Each row is a point on a landscape with many valleys, with its height.
A ball rolls from a point to the lowest of its 2 nearest points, and stops where none of them is lower. Distance is the straight distance between rows; heights are no part of it.
dotag: [-12 -87 -20 -52 -63 -38  -6 -19 -18   0 -45  12  45  38  -4 -42  58 -30
  -8 -13  52  38]  (h 12.6)
Bur: [-33   2 -22  24  27 -84  -2   4   9 -25  -4   3 -50 -40 -28  37 -18  -9
  -7  55 -45 -33]  (h 51.3)
rodun: [  2  38  29  15  -8  17 -28 -18 -44  31  32  61 -80  -6  54  50 -54 -34
 -14   7 -28 -48]  (h 48.1)
Tifi: [ -37 -113  -23  -40  -37  -13   -1   -2  -37   46  -74    3   46   -9
  -11  -37   35  -14   -5  -20    8   62]  (h 7.8)
Ziz: [-48  14 -37 -24 -55  21   8 -45  56 -26 -22  -5  64 -17  14 -40 -75  18
  -2 -10 -24  23]  (h 66.1)
mipuv: [-19 -46 -32  25   9  22  12 -26 -17  62  22 -54 -38  10   3 -10  35  -7
  39 -44 -66 -45]  (h 89.1)
repog: [ 38  19  49  34  12 -14  27 -28  23  19 -42  12 -20 -34  -9 -12 -20  16
 -25 -18   1  25]  (h 77.3)
gud: [ 27 -15 -46 -11  61 -84  -3  32 -42 -13 -20 -46  35  87 -11 -41  14  29
 -20 -12  32  -1]  (h 29.3)
neve: [-10 -28  24  28  33 -84 -30  16 -10  37 -19   7 -49 -50 -28  51  15 -46
  14  26 -47  -6]  (h 54.1)
vubip: [-15  54 -37  36  62  18  -5  16 -76 -18   6  28  17  29 -10  38   4   8
 -31  15  46  13]  (h 19.9)
Vites: [ 45  31  -1   2  59   4  -6  34 -29  38  39 -62 -19  20 -43  45  22  -4
  30 -19  37  75]  (h 33.5)
vano: [  0 -51  13   2 -22 -52  82   3  17 -26  16 -23  17  40   4 -13   6  52
 -82   0  40  -5]  (h 22.7)
gel: [-26 -93 -50 -46  -5  -9  18 -20 -76  78 -51  -2  26 -26 -36 -27  -8  16
  50 -15 -44  61]  (h 17.0)
Zedug: [-44 -53 -12 -29  -1 -11 -39   4 -31  17  33 -17 -57  29  -3   5  60 -23
  -2   1  -9  19]  (h 39.2)
naloz: [ -7  -8  -3  17  47   2  10  46 -47  22   5  42  -5   9  16  55  46  -6
 -57  -1  21  35]  (h 13.6)
det: [-45 -33  36 -25 -84  68   3   8  40  14 -38  -6   5 -15   9 -43  57 -48
   2 -58  -2  35]  (h 32.3)
Nifuz: [ 32  10 -27 -13  63 -58  25  19 -33  41  -8 -34  16  50 -20  -5   7  15
   3 -50  11  48]  (h 32.8)
denu: [-29 -49 -32  -3  37  11 -34  22 -24 -36  18 -13 -31  23   3 -12  58  11
  -6  50  36   6]  (h 42.6)
doz: [ 76  29  72  36  28 -37  10 -14  58  39  -8 -63  28 -16 -22   1 -17  26
 -37   4   3  37]  (h 78.4)
bol: [-46  19 -28  37  47  13 -72 -34 -92  17 -20  -7  11  14 -26  10  -1 -17
 -20  33  15  15]  (h 25.2)
suteg: [   7 -102    2  -24 -102  -18   12   -1   20  -24  -30   -4   49   44
   32  -22   38   -1  -77   10   76   -8]  (h 16.2)
sadig: [ 29  -3 -43   4  50 -27 -40 -38 -55  34 -30 -35  -9  -8 -59 -39 -22   0
 112   1 -17 -13]  (h 29.7)
rinim: [ 41  18  69  33 -31 -33   7 -13  43 -51  -7  36  36 -30  -2   5 -33  52
 -64  37  17 -55]  (h 37.1)
nis: [ 10   8   9  20 103 -26 -79  47 -12  17 -16 -77  -1  15 -21 -24  21  -4
  38  29 -15   4]  (h 80.6)
Fas: [ 51   4  38  32  88 -23 -39   5  19  44 -25 -65  34  11   5 -37  -7  27
  -1  10  -4  17]  (h 79.5)
Dizo: [ 24  46 -55 -43  32   9 -24  19 -36 -22  55 -42 -35  47 -39  27   1   4
  22 -11  34  65]  (h 29.0)
vip: [ 37  25 -49  37  31 -53  15 -18  21 -19  -1   8  12   2  17  10  10  28
 -46  -2 -64 -55]  (h 51.1)
Lige: [-42 -35  -1  34 -79  48  53 -37  39 -26 -23  -5 -33 -57 -18 -26 -34  22
  27 -23  30  -3]  (h 16.4)
Zeku: [ 24 -55 -28  -9  25 -52  32  29   1   0   4 -54  51  74  29 -18  11  32
 -55  14  48   3]  (h 26.0)
zed: [-23  45 -42 -26 -13 -12 -60 -33 -53 -52  53   6 -26  82  -7   1 -20  20
   0  -9  17 -38]  (h 13.7)
Vapa: [ 17  62  43   4  21  42  -4   9  -8   1  35  17 -64  32  31 -12  44 -21
  13 -22 -36 -78]  (h 37.2)
vupin: [-13 -27  72  28   0 -73  26  34  49  24 -30  -5  -2 -48 -35  19 -12 -30
  49   0 -13  -5]  (h 57.4)
San: [-63  -3  13  17 -59  -2 -30 -99 -33  36 -11  12 -29 -23 -19   6 -34 -42
 -15  15 -38 -16]  (h 53.6)
figor: [ 18  -5 -11  46   2  72   3 -30  -3  40  47 -59 -11  11  14  19  60   4
 -26 -12 -27 -16]  (h 88.4)
zeg: [-18  58  43  18 -24  17  32 -15  27   5  30   0 -19  10  25   9  19 -15
 -52 -17 -69 -67]  (h 33.4)
Bavez: [-17   5 -50  14 -24  14 -44 -32 -31  -1  64  -4  43  59  20  43 -12  17
 -15   8   9 -29]  (h 21.1)
biga: [-42 -27  -4  10 -22  14 -15 -58 -59  68 -63  30 -19 -42  -1 -10 -17 -43
  -1 -20 -51  11]  (h 55.4)
timi: [ 22  30 -38 -42 -40  10  -8 -52   5 -17  38  63 -63 -14  12  22  -2 -36
  40  -8 -12  10]  (h 16.5)
Duna: [ 20  66  44 -23  54 -39  47  15  11 -14 -19  42 -51  -9  -5 -11 -11   7
 -35  -3  -2  41]  (h 76.2)
teli: [  4  31 -26  39  14  29 -19   1 -55  -1  20  22 -73  13  15  28  66 -50
  13  -8 -39 -83]  (h 40.9)
munun: [ 46   6  14  15  -8  63 -24  -3 -25   4  83 -20   3  19  11  54  60  19
 -85  42  15 -17]  (h 87.6)
Gik: [  6  15 -68 -16   1 -14  36  -3  40 -68   6  24  27   7  41 -17  21  37
 -74  19 -43 -30]  (h 52.7)
diram: [ -1   5  56 -61  -3 -29  20  14   0 -79  36  76 -36  26  12 -25 -13  43
 -42  34  47 -35]  (h 27.7)
viv: [-45  -9 -32  38  65   8 -42 -25 -82  23 -27 -21 -16  -4 -28 -28 -54   9
  54  26  11 -13]  (h 31.0)
gul: [-29  33  14 -17  -6   0  30   5  27  37 -51   1  74 -17 -12 -22 -47 -40
  83 -48 -22  26]  (h 62.6)
miz: [ 32  39  44  12  23  13 -32  46 -51 -13  64 -16   4  42 -27  62  68  -4
 -55  31  33 -21]  (h 86.8)
begiz: [  8 -25   8 -21  24 -19 -38 -32   6  15 -44 -28  10   1 -25 -81  10  -4
  89  -8 -16  -7]  (h 22.2)
loze: [ 30  -5  37   0 -11 -62   4 -39   9 -54  -1  74 -50  -3  11 -19 -29  56
 -59  26  12 -48]  (h 32.5)
Loged: [ -3 -43  29 -17  -8  25 -20 -18  43   3 -76 -28   1 -42  -8 -94  -5   8
  50 -11  10  38]  (h 14.5)
Lut: [ 22  73  17  36  26  14  44  29  17  -1  25  39  34 -28  13  71 -50  -5
   9  10  -7 -25]  (h 71.8)
giru: [ 78  19  21  -5  61 -12   1  78 -15 -32  68 -37 -30  35 -25  29  46  35
  -5  20  34 -26]  (h 85.7)
tenok: [ -5 -41 -24   2  32   9 -12   4 -37  77 -44  27 -18 -38  18  18  30 -37
  11 -29 -42  47]  (h 55.3)
Muv: [  4 -48   3  12 -67  37  18 -24  80 -15 -32 -43  -1 -45 -12 -63 -20  35
  50 -34  10   8]  (h 10.4)
Morur: [-22  32  52  27  12  -4  41  12  42  11 -23 -19  28 -34 -36  -4 -47 -26
  90  -9  19   6]  (h 60.3)
bege: [ 17   4  32 -32  13  23  30  59  46 -19  -5   4  27  16  48 -18  63  -2
 -53  -8 -10   7]  (h 22.0)
buz: [-30   8  -1  -6   7  12  32  33   2 -21 -32  49  22  -3  28   9  42 -18
 -57  -4   5  29]  (h 18.5)
nol: [  9 -12  85  53 -50  42  22 -20  24 -43   8  19 -13 -46 -21   6 -17  53
 -52  39  57 -41]  (h 40.8)
vib: [  7 -27 -39 -62   8 -10  -9  -6  20  37  -4  -2  -7 -31   5  -4  -6 -15
  36  -8 -24  90]  (h 52.2)
ded: [-32 -64  -3  16 -72 -23  37 -13  23 -44 -15  22  23  -1   4  -4   6  31
 -67   3  37 -11]  (h 19.5)
tesem: [-42 -11  -1  59 -37  17   7  -5  25  13  -9   8  46 -22  18  40  21 -23
 -41  -5 -53 -52]  (h 30.0)
Dip: [-43 -62 -27 -41 -14  -8  42  -4 -49  80 -20   7  18 -42 -34  10 -67  -6
  93 -24 -29  50]  (h 26.4)
gilu: [-10 -46 -23 -52  37  33 -47  59   7 -31  25 -27   8  43  43 -21  36  -3
  12  61  58  45]  (h 45.8)
Bimud: [ 50 108  10 -40  56 -11  25  49 -11 -47  21  48 -22   3 -24  24  27 -12
  -8  11  -6   2]  (h 75.1)
mag: [ 32 -19 100  40 -42  48  23   1  31 -24 -27  -2   7 -28 -22 -27 -19  53
 -32   2 100  18]  (h 43.6)
fumod: [ 26  23 -28  57   9  28  -7 -17 -37  31  38  17 -57 -35  17  74   0 -38
  -1  21 -39 -47]  (h 44.3)
Vola: [-76  22  21  19 -19  -3 -38 -46 -69  38  18  15 -63   9  15  21 -61 -47
 -12   7 -41 -43]  (h 51.5)
gisuv: [-25 -23  40 -28 -38  35 -21 -18  32  11  21 -11 -21  13   6 -18  52 -40
  45 -10  -2   3]  (h 35.3)
zunad: [ 18  40 -13 -55   4 -10   0  14 -24 -83  66  64 -33  57  10  -4 -13  42
   2   8  30 -57]  (h 21.8)
Nufez: [  5  48  -3  21 -55  42  -5 -10  66 -23 -67  14  71 -59   6 -27 -58   3
   8 -26  -1  20]  (h 67.5)
Fofu: [  8 -14 -29 -32 -90  20  20 -56  52 -41  -5  56 -27 -56  -7  -1 -28  -6
  45 -12  19  32]  (h 22.3)
Befim: [-16   4  13 -27 -78  64   6  41  92 -36 -31 -47  70 -11  26 -48   3  -2
 -39  -4  23  40]  (h 28.4)
vubig: [ 52  64 -51 -34  10  21 -24 -25 -27 -14  65  15 -78  17  -1  34 -18  14
  13 -10  -8  27]  (h 23.4)
zedu: [  2  -3  45  23  56  -8 -27  71 -20 -21  57 -33 -46  48 -16  16  10  25
  54  16  49 -42]  (h 84.3)
Geri: [ 14  31 -34  43  45 -56  41   8   2 -23  -5  32 -49 -35  16  21 -33  -2
   7  22 -46 -72]  (h 48.5)
tabo: [ 18 112  -2 -13  35 -15  -1  49 -18 -38  51  42 -15  19  -3  67 -43 -13
   7  15 -16 -37]  (h 73.7)
ged: [-41  36 -33 -47 -23 -29  31 -44  20  13 -25   6  39   2  -7 -38 -67 -17
  57 -41 -57   3]  (h 64.5)
Bevez: [ -9 -23 -16 -34 -90  45  31  24  66   5 -55 -35  59  -3  14 -58  48 -22
 -18 -80 -11  34]  (h 30.5)
Luvo: [ -5  10  29  20  78  27 -69  49 -17   3  17  -7 -24  24  22  -5 -11  -1
  70  20  21 -26]  (h 82.4)
von: [  24   40   -7   32  -11   23   13   -5   56  -11   -4   34   60  -47
   28   33 -100   20   36    8    8   -4]  (h 69.6)
Bos: [ 17  26  40 -38 -65  79  54  51  79 -27  27 -12  54 -12  30   0  14  11
 -52 -12   8  19]  (h 25.8)
goka: [ -4 -36 -65  15   3  28  33 -14 -10  53 -11   5  51 -55  -3  32 -66   6
  81 -19  -4  39]  (h 35.2)
rura: [  6 -45 -16 -71  -5 -34 -29  30  60 -13  -4 -18  24   5  21 -28  15 -19
  19  31   6  54]  (h 49.3)
Luzi: [-30 -24 -33  28 -50  -1 -27 -35   8  13  12  -9  96   7   1  34   9 -22
 -16  10 -18 -23]  (h 26.5)

For each start below, name the point where the ball stops.
figor | Geri
Nufez | Geri
Nifuz | Tifi
Vola | zed
vib | naloz
mag | zed
repog | Geri
mipuv | naloz

Call two points neighbours if one is among the 2 nearest of the other. Go from one point of each pair to the other, from neighbour to neighbour, staying as low as possible. Name the highest point that can't be avoided.
naloz and zed | biga
Tifi and naloz | Vites
Muv and naloz | viv
timi and Muv | Fofu

Write out the way that a ball takes from each point below.
tenok | vib, rura, gilu, denu, Zedug, gisuv, det, Bevez, Befim, Bos, bege, buz, naloz
San | Vola, rodun, fumod, teli, Vapa, zeg, tesem, Luzi, Bavez, zed
nis | Fas, doz, repog, Duna, Bimud, tabo, Lut, von, Nufez, Ziz, ged, gul, Morur, vupin, neve, Bur, Geri
